A landscape with many peaks, sampled at points; each row gives a point and its height.
A climber steps from a point to the highest of its 3 nearest points, and stops where none of them is higher. Distance is the straight distance between rows; heights are no part of it.
tizo: [ 3.24 -0.71  1.00 -0.96  0.31  1.03  1.27 -0.68 -1.41  1.70  2.65  0.43
  0.08  0.62 -1.12 -1.02 -2.52  0.98  1.35  1.82 -2.15  1.03]  (h 49.8)
Guki: [ 6.34 -3.19 -1.61 -1.32  1.34 -1.20 -0.09 -0.29 -2.64  1.96  2.08  0.00
  0.80  0.09  0.12 -1.47 -1.68  0.39  1.93  2.45  0.60 -0.77]  (h 43.7)
nopu: [-0.66 -0.52 -0.83 -0.30  0.31 -0.15 -2.41  0.84  0.86  2.19  2.63 -1.25
  0.85  0.99 -1.66  0.62  0.87  0.17 -1.09 -0.59 -0.07  0.06]  (h 46.9)
fovi: [-4.29  1.78  0.43  0.35  0.00 -0.14  0.57  0.72  2.03 -0.49 -2.59 -0.84
  0.88  0.52 -0.33  1.64  0.64  0.19  0.94 -0.05 -1.20  1.21]  (h 54.4)
Rel: [ 1.83 -1.89  1.47  1.12  0.03  3.65  3.04 -2.03  0.03  0.00  0.06  0.15
 -0.71  0.52 -1.45  0.73 -2.59  1.05 -1.55  2.10 -1.91  0.51]  (h 32.4)
dizo: [ 5.99 -1.45 -0.87 -1.46 -0.62 -0.56  0.60  0.64 -3.14  3.01  2.55  1.00
  1.29  1.03  1.66 -0.61 -3.02  0.91  3.24  3.00 -0.93  0.55]  (h 57.5)
pufe: [ 4.32 -2.54 -0.59 -1.39  0.65  0.86  0.59 -0.66 -2.55  1.84  1.69  0.00
 -0.10  0.14 -0.36 -0.30 -1.72 -0.06 -0.35  1.28  0.39  0.51]  (h 53.8)
Kod: [-4.31  0.92 -1.20 -0.42 -1.16 -2.39 -0.92 -0.38 -0.17 -1.76 -4.99  0.98
 -0.63 -0.66  2.30 -1.23  2.50 -1.01 -0.06 -2.69  2.01  0.25]  (h 49.5)
zapez: [ 2.26 -1.65 -0.83  0.02 -0.75  1.34 -0.02 -0.56 -0.22  2.49  3.56  0.09
  0.69  0.71 -1.20  0.38 -2.32  0.14  1.04  1.38 -1.41  1.66]  (h 46.7)
getef: [-1.37  2.26 -1.88  1.89 -1.26 -1.66 -2.85  0.10  0.05 -4.11  1.63 -0.76
 -0.69  0.00  1.59 -0.70  1.34 -1.30 -0.13 -2.55  2.35 -3.27]  (h 41.8)
Zel: [ 2.09  0.00  3.89  0.98 -1.68  4.32  3.15 -2.74  2.80 -1.10 -0.83  0.73
  0.37  0.89 -0.35  1.12 -3.57  1.22 -1.16  3.00 -1.01  0.68]  (h 13.9)
Zufu: [ 4.90 -0.99  2.08  0.15 -2.02  1.86  3.34 -2.31  0.64  1.15  1.03  0.91
 -0.87  1.11 -0.56  1.62 -4.06  0.68  0.88  3.24 -2.43  1.88]  (h 28.4)
nute: [ 0.64  2.35 -1.61  1.98 -0.66 -1.51 -3.88  1.18 -1.96 -3.52  4.17 -0.17
 -1.27  0.25  0.10 -2.12  0.81 -2.03  0.09 -1.26  2.77 -3.68]  (h 34.0)
Taz: [ 4.37 -1.66  0.75 -1.46  1.70 -0.16  2.03 -1.57 -1.84  0.99  1.47 -1.13
 -0.81 -0.78 -0.82 -1.05 -1.32  1.08  0.90  1.20 -1.11 -0.35]  (h 60.0)
suz: [-0.40  0.06 -1.19 -0.31 -0.30 -0.46 -1.76 -0.02  0.70  2.71  4.10  0.05
  1.24  1.13 -2.57  0.74 -0.80  0.25  1.23  0.00 -1.56  0.20]  (h 50.4)
dut: [ 7.06 -0.66  1.25 -1.29 -1.41  0.71  3.89 -0.66 -1.11  1.09  1.10  0.63
 -1.54  0.84  0.48  0.37 -4.26  0.35  1.90  2.42 -2.11  0.26]  (h 40.9)
kede: [-1.02  1.45  2.41 -0.07  0.00  1.60  2.70 -0.44  2.33  0.59 -0.41 -0.11
  0.23  0.23 -1.76  0.54 -0.02  0.63  1.17  1.19 -2.16  0.79]  (h 62.3)
Gobus: [-4.09  1.91 -0.28 -0.26  0.00 -1.51 -2.05  2.06  2.78 -0.56 -0.14 -1.06
  1.23  0.12 -1.49  2.47  2.02 -0.71  1.73 -0.53 -0.23  0.63]  (h 54.0)
gozus: [-0.18 -0.29  0.57 -0.66  2.63 -0.30 -0.28  0.06 -1.05 -1.13 -1.57 -0.37
 -0.64 -1.39  1.03 -2.03  3.13 -0.06 -1.61 -0.66  2.09 -1.06]  (h 48.7)
Nef: [-4.81  0.28 -1.29  1.27 -2.09 -3.61 -4.35  1.72 -0.33 -2.40 -0.77  0.88
 -0.39  0.60  2.90  0.89  2.11 -0.75 -1.71 -2.66  3.18 -2.16]  (h 49.0)
zom: [ 0.27 -2.41 -0.49  0.48  0.23 -0.86 -3.67  1.06 -0.69  2.76  2.65 -0.41
  0.32  0.54 -1.44  0.16 -0.12 -0.11 -1.31 -1.07  0.79 -0.27]  (h 43.9)
zuf: [ 3.76 -1.00 -0.33 -0.61 -0.19 -0.37  0.21 -0.15 -1.30  2.30  3.30  0.57
  1.43  1.31 -1.24 -0.10 -2.92  0.95  2.97  2.37 -1.80  1.61]  (h 50.2)
bifip: [-0.38  0.82 -1.07  1.80  0.53 -1.50 -3.58  1.38 -0.80 -3.28  1.04 -1.05
 -0.54 -0.38  1.73 -2.58  2.01 -1.60 -1.76 -3.19  3.80 -3.50]  (h 44.2)
Veges: [ 6.85 -2.66 -0.54 -1.16 -0.68  1.63  2.21 -1.04 -1.35  1.55  2.13  0.95
  0.97 -0.25  0.24  0.51 -4.53  0.92  1.50  2.25 -1.82  1.52]  (h 46.8)
fepo: [-3.42  1.82 -0.62  1.29 -0.07 -2.01 -1.75  1.15  0.09 -2.12 -1.43 -0.23
 -0.50  0.01  2.38 -1.21  2.95 -1.49  0.18 -2.32  1.30 -0.69]  (h 55.8)
nobup: [-2.51  0.46 -0.61  0.53  0.75 -1.37 -2.38  0.76  0.28 -1.89 -1.72 -1.08
 -0.97  0.00  2.52 -0.57  1.99 -0.59 -1.58 -2.28  1.37 -0.35]  (h 54.1)
Debad: [ 3.74 -2.17  1.79 -0.42  0.49  4.23  3.99 -1.62 -0.37 -0.32 -2.16  0.43
 -0.28 -0.53 -0.17  0.81 -2.39  1.83 -2.99  2.05 -0.29 -0.64]  (h 21.3)
laboz: [-0.26 -0.35 -1.33  0.19  0.35 -1.12 -4.80  0.40 -1.30 -1.50  2.39  0.03
  0.32  0.91  1.13 -1.53  1.67 -1.19 -1.58 -2.02  2.41 -1.99]  (h 38.4)
mateb: [-1.57  1.52 -2.00  2.37 -0.72 -1.75 -4.68  1.71 -0.16 -1.55  3.14 -0.24
  0.36  0.52 -0.16 -0.12  1.68 -1.95 -0.74 -2.20  2.21 -3.50]  (h 33.9)
Lebun: [-4.25  2.66 -0.74  0.24 -0.07 -1.52  0.01  0.81  0.99 -1.11 -4.55  0.42
  0.54 -2.10  1.72  0.12  2.95 -1.10  1.51 -1.53 -0.59  0.23]  (h 48.9)
Mufu: [-0.11  1.24 -2.05  1.15 -0.46 -1.48 -4.02  0.56  0.17 -0.07  4.41 -0.64
 -0.34 -0.19  0.43 -2.21 -0.18 -1.33  0.83 -1.94  2.52 -2.66]  (h 57.9)
mapu: [ 0.23 -0.12 -0.15 -0.70  2.09  0.40  0.61  0.11 -1.32 -0.04 -0.54 -1.14
  0.10 -0.47  0.35 -0.83  1.34 -0.04 -1.25 -0.89  0.56  0.22]  (h 49.9)
dol: [-4.48  0.76 -1.44 -0.79  0.52 -1.60 -0.04  0.60  0.44 -0.41 -5.08  0.90
  1.28 -0.64  1.92 -0.99  2.38  0.92 -1.00 -1.66  1.35  1.01]  (h 48.2)
fabub: [-2.13  0.68  1.48  0.48  1.20  0.92  1.24  0.32  1.27  0.12 -0.42 -0.65
  1.07  1.01 -1.30  1.65 -0.16 -0.35 -0.71  0.72 -1.76  2.29]  (h 53.2)
rom: [ 2.62 -1.06 -0.02 -0.86  2.26  0.36  0.77 -0.61 -2.43  1.11  1.05 -1.21
 -1.16  0.02 -1.33 -1.91  0.78 -0.18 -0.41 -0.32  1.26 -0.40]  (h 48.0)
Duga: [-2.16  1.01 -0.98  0.94  0.53 -0.21 -1.47  0.51  0.78  0.24  0.77 -0.63
 -0.02 -0.45 -0.86  0.29  0.62 -0.70  1.65 -1.54 -1.03  0.15]  (h 46.3)
Naro: [ 1.39  1.20  3.74  0.73 -2.80  3.50  2.29 -2.73  2.50 -0.27 -0.06  0.61
  0.25  3.43 -1.26  1.41 -4.45  0.05 -0.39  4.62 -2.25  1.10]  (h 5.7)
kivak: [-0.18 -1.38  0.23 -0.41  1.04  1.43  1.23  0.61 -0.39  1.37  0.27 -0.14
 -0.50  0.18 -0.95  0.84  0.37  0.42 -2.23  0.30  0.08  1.14]  (h 47.7)
Ruk: [ 7.93 -0.84 -0.60 -2.07 -0.83 -1.50  2.28  0.63 -3.86  2.38  1.64  1.39
 -0.09  0.29  0.55 -1.17 -2.85  0.79  2.30  2.71 -1.46 -0.24]  (h 50.9)
Gemin: [ 3.14 -0.15  1.97 -0.71 -0.68  0.82  3.47 -1.49 -0.52  1.54  0.27 -0.20
 -1.01 -0.23 -1.66 -0.92 -2.29  0.42 -0.03  0.97 -2.00  0.51]  (h 48.4)
banog: [ 0.70 -0.37  2.32  0.44 -0.67  2.52  3.50 -1.28  0.86 -0.10 -1.87 -0.16
  0.69 -0.23 -1.06  0.37 -0.65  1.13 -1.11  1.33 -2.29  0.82]  (h 33.6)
mava: [ 6.31 -2.97  0.56 -1.85  0.78  0.16  2.70 -1.67 -3.75  0.37  0.26 -1.19
 -0.15 -0.33 -0.37  0.07 -2.16  1.90 -0.22  2.43  1.12 -0.34]  (h 45.9)
Rize: [-3.49  0.60 -0.28  0.16  0.62 -0.01  1.16  0.71 -0.13 -0.32 -2.33  0.44
  0.79 -0.48  1.11  0.51  2.02  0.85 -0.48 -0.55 -0.64  0.84]  (h 53.9)
Bil: [-0.34  0.06  0.50  0.33  1.34  0.61  2.06 -0.10 -0.31 -0.76 -2.10  0.32
 -0.36 -1.10  0.12 -1.47  2.02  0.06 -0.42 -0.65 -0.28 -1.01]  (h 47.8)
radem: [-5.32 -0.09 -1.43 -0.91 -2.49 -3.19 -2.04  0.95 -0.23  1.10 -5.61  1.97
  0.39  0.03  2.69  0.57  2.40  0.07 -0.33 -1.96  0.66  1.57]  (h 44.7)
zizos: [ 4.33 -0.90 -1.07 -0.72 -0.74 -0.68 -0.25  0.76 -1.17  2.64  2.77  1.07
  1.47  1.55 -1.14 -0.48 -3.04  0.48  1.86  2.19 -0.50  0.87]  (h 52.3)
dazav: [ 2.56  0.23 -1.20  0.07  1.51 -1.56 -3.01 -0.04 -2.18 -1.16  2.25 -1.52
 -0.49  1.36 -0.02 -3.71  0.61 -0.47 -1.00 -1.64  4.78 -2.90]  (h 38.7)
rarok: [-4.72 -0.10 -0.51 -0.06 -0.45 -1.63 -2.30  2.27  1.45 -0.75 -2.67 -0.97
 -0.37 -0.02  0.78  1.42  2.26 -0.74 -0.25 -1.57  0.50  0.37]  (h 60.2)
mulok: [ 2.65 -0.73  2.65 -0.29  0.14  3.42  4.01 -2.41  0.97 -0.57  0.13  0.31
 -0.56 -0.34 -1.38 -0.05 -2.59  1.12 -0.44  2.40 -1.65 -0.47]  (h 33.3)
bul: [ 0.83 -1.57 -0.30  0.26  1.72 -0.20 -2.32  0.41 -1.58  1.94  2.69 -0.58
 -0.43  0.24 -0.25 -0.85  1.21 -0.60 -0.51 -0.75  1.48 -0.04]  (h 41.3)
Vuraz: [-2.11  1.21 -2.13  0.63 -0.16 -2.04 -3.27  0.86 -0.14 -3.00 -0.34 -0.29
 -1.60  0.22  2.27 -0.97  1.73 -2.44 -1.23 -3.12  2.30 -1.39]  (h 51.6)
Reta: [-2.48  0.51 -0.65  0.19  0.16 -1.85 -1.33  0.59 -0.74 -2.11 -4.23  0.34
  0.38 -0.61  3.19 -1.83  3.16 -0.31 -0.89 -2.12  2.28 -0.38]  (h 51.3)
Kofa: [-1.55  0.81  2.29 -0.47 -1.00  2.68  3.11 -0.51  2.53  0.47 -0.76  0.19
  2.03  1.91 -0.97  0.90 -1.13  0.32 -0.82  1.76 -2.37  0.90]  (h 47.9)
zuru: [-4.84  1.60 -1.09 -0.38 -2.46 -3.69 -0.57  1.45  2.20 -1.92 -5.48  1.84
  0.86 -1.16  0.91  2.36  2.21 -0.36  2.43 -0.83  1.12  1.43]  (h 43.1)
Zigef: [-3.39  0.99 -0.40  1.20  0.91 -1.24 -2.92  1.73  1.47  1.01  2.05 -0.78
 -0.71  0.08 -0.84  1.17  1.71 -0.27 -0.40 -1.12  0.28 -0.46]  (h 48.5)
sefi: [ 0.85 -0.04  0.91 -0.67 -0.50  1.99  1.18  0.14  1.09  1.52  2.10  0.15
  0.25  2.01 -1.66  1.10 -2.17  0.66  0.22  2.09 -1.97  1.24]  (h 39.6)
Liv: [ 1.81 -1.35  0.94 -0.84  1.71  2.56  3.48 -0.93 -0.83  0.21 -1.06  0.11
 -0.86 -0.48 -0.33  0.44 -0.03  1.64 -1.51  1.39 -0.73  0.24]  (h 41.2)
fad: [ 6.15 -3.36 -1.47 -0.22 -0.69  0.21  0.91 -0.23 -2.28  2.21  3.04  0.70
  1.80 -0.04  0.84  0.37 -4.03  1.86  1.35  2.93 -1.00  1.21]  (h 51.4)
fupof: [ 1.69  0.58 -0.81  0.97  2.15 -0.84 -1.76  0.04 -1.55 -0.44  0.69 -0.87
 -0.94 -0.54 -0.65 -2.92  1.69 -0.47 -0.52 -1.25  2.27 -1.40]  (h 45.1)
nim: [-4.34 -0.79 -0.66 -0.58 -1.13 -1.19 -0.23  1.51 -0.93  1.48 -4.72  2.11
  0.91 -0.17  2.35  0.44  2.25 -0.46 -1.23 -0.52  0.14  1.65]  (h 45.7)
Fuli: [ 0.68 -0.43 -0.04 -0.88  1.53  0.86  0.63 -0.72 -0.43  1.20  1.37 -0.42
 -0.29 -0.25 -0.62 -0.94 -0.03  0.64 -0.36 -0.19 -0.66 -0.09]  (h 49.7)
tofep: [-3.85  1.35 -1.63  0.97  0.00 -1.88 -1.62  1.76  1.27 -1.01 -1.04  0.13
 -0.32 -1.11  0.74  0.46  2.24 -0.90  1.09 -1.25  0.76  0.75]  (h 58.4)
beles: [ 0.82  0.50  2.91 -1.07  1.65  1.63  4.21 -1.15  1.20 -0.13 -2.11  1.44
 -1.20 -1.32 -0.68 -0.33 -0.18  1.04 -0.19  0.30 -1.83 -0.91]  (h 44.8)
vuza: [-2.10 -1.22  0.41  0.52  0.88  1.91  2.02  0.03  1.13  1.03 -1.94  0.52
 -0.24  0.58 -0.78  1.54  0.24  0.51 -2.71  0.48 -1.11  1.07]  (h 43.5)
lino: [ 0.28  1.12  0.23 -0.30  1.30 -0.79 -1.28  0.43 -0.81 -0.23  1.03 -0.02
 -0.83 -0.90 -0.54 -1.87  1.34 -0.11  0.29 -1.98  0.27 -0.47]  (h 47.4)
Mol: [-4.69  0.93 -0.44 -0.67 -2.17 -4.02 -1.52  2.10  1.25 -1.19 -4.72  1.59
  0.63 -0.70  1.29  3.06  2.16  0.15  1.82 -0.87  1.37  1.42]  (h 43.2)
saral: [-4.20  1.58 -0.35  0.20  0.64 -0.95  0.05  0.65  0.64 -1.02 -3.73 -0.50
 -0.14 -1.27  1.40 -0.45  2.42 -0.56  0.23 -1.58 -0.24  0.31]  (h 51.2)
Muf: [-0.55  1.19  1.47 -0.20  1.63  0.55  1.77  0.82  0.30  1.19  0.77 -1.04
 -0.15 -0.27 -1.60 -0.43  0.72  0.31  2.06 -0.16 -1.65  0.49]  (h 52.9)
lasu: [-0.38  0.15 -0.55  0.20  0.78  0.36 -0.55  0.40 -0.53  0.85  1.55 -0.60
 -0.23  0.30 -0.78 -0.87  0.72  0.40 -0.93 -0.11 -0.47  1.28]  (h 49.4)
geg: [-0.36  0.54 -0.77  1.12  0.82 -1.30 -2.93  0.95 -1.80 -3.08 -0.14 -0.93
 -1.83  1.36  3.19 -2.95  1.91 -1.06 -1.97 -1.40  3.72 -2.27]  (h 49.6)
Sot: [ 3.98 -1.00  0.67  0.30 -2.74  2.06  1.43 -1.21  0.83  0.69  2.87  0.96
  1.46  2.09 -0.60  1.20 -4.66  0.53  0.86  4.27 -2.21  1.56]  (h 23.9)
sib: [-3.26  1.42 -0.32  0.68  0.57 -0.35 -0.30  2.07  1.69 -0.35 -1.96 -0.50
 -0.39 -0.32  0.20  0.96  1.83 -0.29  0.50 -1.01 -0.85  1.33]  (h 56.5)
sep: [ 1.42 -0.69 -0.88 -0.22  0.77 -0.96 -1.68  0.34 -0.92  1.85  3.60 -0.68
  0.57 -0.26 -0.97 -0.25 -0.81  0.29 -0.16 -0.40  0.47 -0.72]  (h 41.0)
gur: [ 4.02 -1.97 -1.71 -1.08  0.46 -0.97 -0.86 -0.15 -2.32  3.87  3.24  1.08
  1.18  0.28 -0.19 -1.56 -1.50  0.66  0.55  0.85 -0.47 -0.05]  (h 47.6)
Daku: [-2.10 -0.10  0.59  0.05  1.89  1.35  2.90 -0.57  0.73  0.00 -2.71 -0.21
 -0.14 -0.60  0.14 -0.37  0.89  1.18 -1.07  0.55 -1.34  0.12]  (h 43.6)
soko: [-2.12  1.47 -1.24  0.87  0.85 -1.56 -2.31  0.37 -0.48 -3.46 -1.95 -0.18
 -0.91 -0.47  2.61 -2.61  2.28 -1.60 -0.84 -2.63  3.04 -1.28]  (h 53.4)
petu: [-5.75  0.78 -1.18 -0.77 -3.43 -2.74 -1.42  0.71  1.02 -0.52 -5.87  2.05
  1.24 -0.70  1.99  0.89  1.97 -1.09  1.08 -1.79  0.81  0.79]  (h 44.1)
buzit: [-2.99  1.22 -1.93  1.35 -3.00 -2.80 -2.53  0.43 -1.39 -3.43 -4.78 -0.17
  0.03  0.41  4.89 -0.81  1.85 -2.04 -1.02 -3.47  3.35 -1.07]  (h 48.8)
sofev: [ 3.22 -2.24  0.72 -2.51  2.18  1.47  2.44 -2.08 -1.24  0.24 -1.02 -1.33
 -0.89 -1.35 -1.23  0.17 -1.65  1.24 -1.76  1.75  0.89 -0.94]  (h 39.3)
Nopi: [-4.44  1.64 -1.23  1.27 -0.89 -2.90 -3.79  2.23  2.43 -2.41 -0.47 -0.14
  0.17 -0.83  0.14  2.71  1.84 -1.03  1.37 -1.21  1.04 -1.63]  (h 50.1)
Fab: [ 3.37 -1.42  1.81 -0.86  1.17  1.86  3.95 -1.91 -1.26  0.93 -0.74 -0.29
 -1.16 -0.61 -0.88  0.54 -1.99  1.36 -0.18  1.06 -1.37 -1.35]  (h 43.0)
lupez: [-1.58  0.31  0.36  0.15  0.42 -0.27  0.02  0.55  2.10  1.65  2.56 -0.69
  0.55  0.57 -2.38  1.80 -0.41 -0.76  0.67  0.68 -1.96  0.52]  (h 53.5)
safor: [ 2.13 -2.48 -0.66 -0.45 -1.18  2.49  1.45 -1.39  0.12  1.45  2.26 -0.16
  0.11  1.24 -2.22  1.20 -2.96  0.76 -1.34  2.02 -0.98  1.24]  (h 40.6)
Kufis: [ 4.29 -2.08 -1.47 -1.15  1.40 -0.41 -0.92 -0.69 -2.29  1.99  2.52 -0.44
 -0.15  0.06 -1.59 -1.70 -0.97  1.26  1.58  0.74 -0.09 -0.48]  (h 48.3)
vog: [-1.88  1.45  0.78 -0.73  0.54  0.34  1.61  0.13  1.96  1.45  0.13 -0.66
  0.19  0.75 -2.06  1.57 -0.01 -0.55  0.27  0.05 -2.80  0.93]  (h 56.1)
reber: [-4.05  1.11  0.20  0.32 -0.82  0.03  1.29  1.29  2.78 -0.27 -3.62  0.33
  1.04 -0.22 -0.49  2.15  0.60  0.38  0.64  0.93 -0.86  1.82]  (h 52.1)
makit: [ 1.73  1.79  0.04 -0.96  0.78 -0.72 -0.47  0.15 -0.92  0.17  2.15 -1.11
 -1.24 -0.90 -1.10 -1.74  1.19 -0.90  1.79 -1.66  0.20 -1.33]  (h 45.4)
silan: [-2.14  0.35 -0.16 -0.03  0.91 -0.03  1.42 -0.02  0.74 -0.47 -3.80  0.76
  0.90 -1.75  1.75 -2.11  2.70  0.72  0.09 -1.07  0.51  0.31]  (h 43.4)
Ruf: [ 1.32 -1.18  2.70  0.98 -1.43  4.98  2.99 -1.93  1.75 -0.98 -1.46  0.94
  0.26 -0.01 -1.16  2.62 -2.79  0.71 -2.58  3.09 -0.43  1.51]  (h 1.5)
Boma: [ 1.16 -0.25  1.48  0.14 -1.13  3.79  2.81 -1.76  2.48  0.28  0.61  0.11
  0.69  1.97 -0.71  1.64 -3.27  0.50 -1.01  2.82 -2.60  1.41]  (h 21.1)
tazor: [ 2.53 -1.11 -1.80  0.08  0.98 -1.53 -2.22  0.30 -1.47  1.93  4.28  0.49
  0.60  0.63 -0.38 -2.80 -0.15  0.58  1.22 -0.23  0.45 -0.91]  (h 41.9)
sed: [-3.22  2.84 -1.86  0.88 -1.69 -3.02 -2.97  2.29  1.49 -2.20 -1.96 -0.61
  0.16 -0.82  2.12  2.63  2.16 -1.84  1.53 -1.69  1.20  0.15]  (h 47.5)
sevu: [-0.86  2.48 -1.93  0.76 -0.87 -0.74 -3.71  1.30  0.50 -0.92  3.72  0.26
 -0.28  0.25 -0.58 -1.39  1.28 -0.98  1.86 -1.96  1.21 -2.81]  (h 39.9)
fugal: [ 3.32 -2.67 -0.07 -0.35  0.23  2.10  2.27 -2.29 -1.65  1.65  1.80 -0.19
 -1.62 -0.08 -0.94  1.19 -1.98  0.84 -1.31  2.20 -1.06  0.50]  (h 44.0)
baz: [-2.23 -0.57  1.32 -0.22  0.63  2.69  2.79  0.13  0.91 -0.22 -2.28  0.92
  0.65  0.97 -0.17  1.74  0.77  1.03 -1.62  1.86 -1.56  2.25]  (h 36.4)
daf: [-1.61 -0.19  0.48 -0.37  1.04 -0.21  0.42 -1.03 -0.90 -0.75 -3.52 -0.19
  0.12 -1.84  1.67 -1.13  2.67  0.29 -0.66 -1.53  0.88 -0.26]  (h 45.5)
tapek: [-3.25 -0.49  0.06  0.92 -0.30 -0.57 -1.70  1.83  1.03  0.98  0.75 -0.44
 -0.24  0.32 -0.49  1.86  1.73 -0.32 -0.80 -0.23 -0.41  1.01]  (h 50.0)
lona: [ 5.15 -1.10  0.69 -0.42 -0.59  2.43  2.81 -1.63 -0.97  0.45  0.29  0.61
 -0.53  0.19 -1.40  1.09 -4.62  0.34 -0.10  2.35 -2.07 -0.18]  (h 34.2)
sepe: [ 0.95 -0.02  1.32  0.57  1.81  1.98  1.91 -1.17 -0.62 -0.02 -0.44 -0.04
 -1.05 -1.60 -0.68 -1.38  0.26  0.22  0.01 -0.15 -1.45  0.17]  (h 47.2)
lus: [-2.46  2.29  0.62  0.06  0.76  0.42  2.38  0.55  2.01  0.11 -2.16  0.55
  0.42 -1.78 -0.15 -0.30  1.08  0.13  1.23 -0.44 -0.64  0.88]  (h 47.3)
Zamu: [ 1.38  0.38  2.84 -1.09  0.94  1.13  4.58 -1.40  0.58  0.67 -0.56 -0.22
 -0.65 -0.37 -0.38 -0.32 -0.79  0.48  0.90  0.32 -1.44  0.13]  (h 55.3)
bota: [-0.67  1.13  1.33 -0.51  1.38 -0.09  1.00 -0.35 -0.14 -0.50 -1.97 -0.44
 -0.46 -1.55 -0.53 -1.93  2.11  0.30  0.35 -0.64  0.01 -0.74]  (h 46.4)
zoze: [ 0.02 -1.06  0.16  1.28  1.54 -1.44 -2.30  0.99 -0.86 -1.37  0.94 -1.06
 -0.60 -0.02 -0.05 -1.86  2.00 -1.31 -2.19 -2.31  2.50 -1.27]  (h 42.7)
gep: [ 0.97  0.69  3.10 -0.03 -0.81  2.52  3.52 -2.27  2.28 -0.49  0.08  0.57
  0.45  0.50 -1.14  0.48 -1.92  0.07  0.07  1.96 -2.17  1.18]  (h 26.6)
mus: [ 1.58  0.26  1.44 -1.10  0.03  2.48  2.92 -1.41  1.12  1.85  1.16 -0.76
 -0.56  1.03 -2.02  1.60 -2.33  0.79  0.62  2.53 -3.70  0.80]  (h 36.8)
vus: [-3.02  1.55 -2.03  1.44 -0.74 -1.46 -5.18  1.26  1.57 -1.43  2.38 -0.97
  0.17 -0.83 -0.69  0.84  1.17 -0.15  0.65 -1.82  1.69 -2.01]  (h 43.8)
bitip: [-4.02  1.29 -0.95  1.71 -2.41 -3.60 -4.21  2.28  0.62 -2.67 -0.45 -0.93
  0.75  0.14  1.68  1.62  2.13 -1.83 -0.61 -1.84  2.33 -1.54]  (h 50.8)
fafen: [ 3.44 -0.74  2.23 -0.60 -1.28  2.70  2.89 -3.09  0.41  0.13 -0.34  0.36
  0.09  0.72 -0.46  1.66 -4.35  0.65 -0.91  2.56 -1.49  1.19]  (h 22.9)
damit: [-2.59  0.05  0.14  0.08  1.08 -0.09 -0.17  0.00 -0.07  0.35 -0.44 -1.04
 -0.37 -0.48  0.69 -0.53  1.70 -0.44 -1.00 -0.96 -0.27  1.32]  (h 51.5)
zekon: [-3.53  2.53 -1.90  2.07 -1.06 -2.19 -4.62  1.60  0.77 -2.62  2.37 -0.76
 -0.33 -0.16 -0.04  1.72  1.57 -1.67  0.25 -2.75  2.36 -2.52]  (h 42.8)
Suvol: [-3.27  2.13 -1.71  1.25 -1.77 -1.76 -3.95  0.99  0.82 -3.92  0.08 -0.84
 -0.16 -1.54  2.03  0.24  1.89 -3.06  0.72 -2.23  3.30 -1.42]  (h 46.5)
fako: [ 5.08  0.26  4.15 -0.61 -1.43  2.80  4.80 -3.16  0.28 -0.96 -0.70  1.33
 -0.62 -0.28 -0.31 -0.01 -4.32  1.13 -0.06  2.26 -2.18 -0.85]  (h 25.7)
nedu: [-3.18 -1.16  0.67  0.18 -0.28 -0.14 -0.02  0.77 -0.10  0.45 -2.04  0.69
 -0.73  0.42  0.77  1.01  2.22  0.33 -1.12  0.04  0.51  1.35]  (h 51.7)
bub: [ 4.41 -2.54  0.31 -1.52  0.08  2.00  1.92 -1.24 -2.43  0.79  0.67 -0.23
 -0.12  0.04 -0.27  0.14 -1.94  0.83 -1.38  1.12  0.37  0.52]  (h 49.3)
siki: [ 2.68 -1.31  1.21 -1.13  0.91  1.42  2.33 -1.06 -0.31  1.14  1.62 -0.11
  0.44  0.39 -0.68 -0.45 -1.74  0.80  0.55  0.55 -0.85  1.00]  (h 54.2)
vali: [-0.47 -0.11 -1.77 -0.11  0.04 -0.95 -4.59  0.81  0.27  2.35  3.03  0.16
  0.55  0.28 -1.13  0.71 -0.07  0.36  1.98 -1.34  0.43 -0.32]  (h 44.3)
Rarop: [-2.55  0.80 -1.23  1.36 -0.73 -2.03 -3.70  1.36  1.42 -2.11  0.48  0.23
 -0.28 -0.33  0.29  0.95  2.07 -0.89 -0.37 -1.92  1.93 -0.79]  (h 54.6)
beder: [-3.83  1.89 -1.53  1.23 -1.63 -2.36 -1.85  0.19  1.57 -2.95 -3.52  0.85
  0.45 -1.57  2.33 -0.44  2.23 -0.93  1.19 -2.41  1.76  0.31]  (h 48.1)
Savit: [-0.24 -1.74  1.08  0.01  0.49  2.25  1.89 -0.77  0.79  1.11  0.87  0.17
  0.05  0.55 -0.80  1.68 -1.91  1.11 -0.93  1.36 -0.97  1.86]  (h 43.3)
nug: [ 1.83  0.57 -2.25 -0.67  0.01 -1.54 -2.63  0.18 -1.52  1.60  3.90  0.78
  0.42 -0.78 -0.79 -1.82 -0.49 -0.34  2.92 -1.04 -0.48 -0.45]  (h 37.8)

Where does a climber stop that starts at each point below?
nug => kede
fafen => dizo
Zufu => dizo
fako => dizo

Call two points neighbours if one is among the 3 nearest of the other. Go from one point of each pair to the other, from neighbour to neighbour, staying as high as possible. Name the lowest point that can't be avoided.
Mufu, Rarop => sevu
zizos, Zamu => Gemin
Taz, dizo => tizo
rarok, kede => Fuli
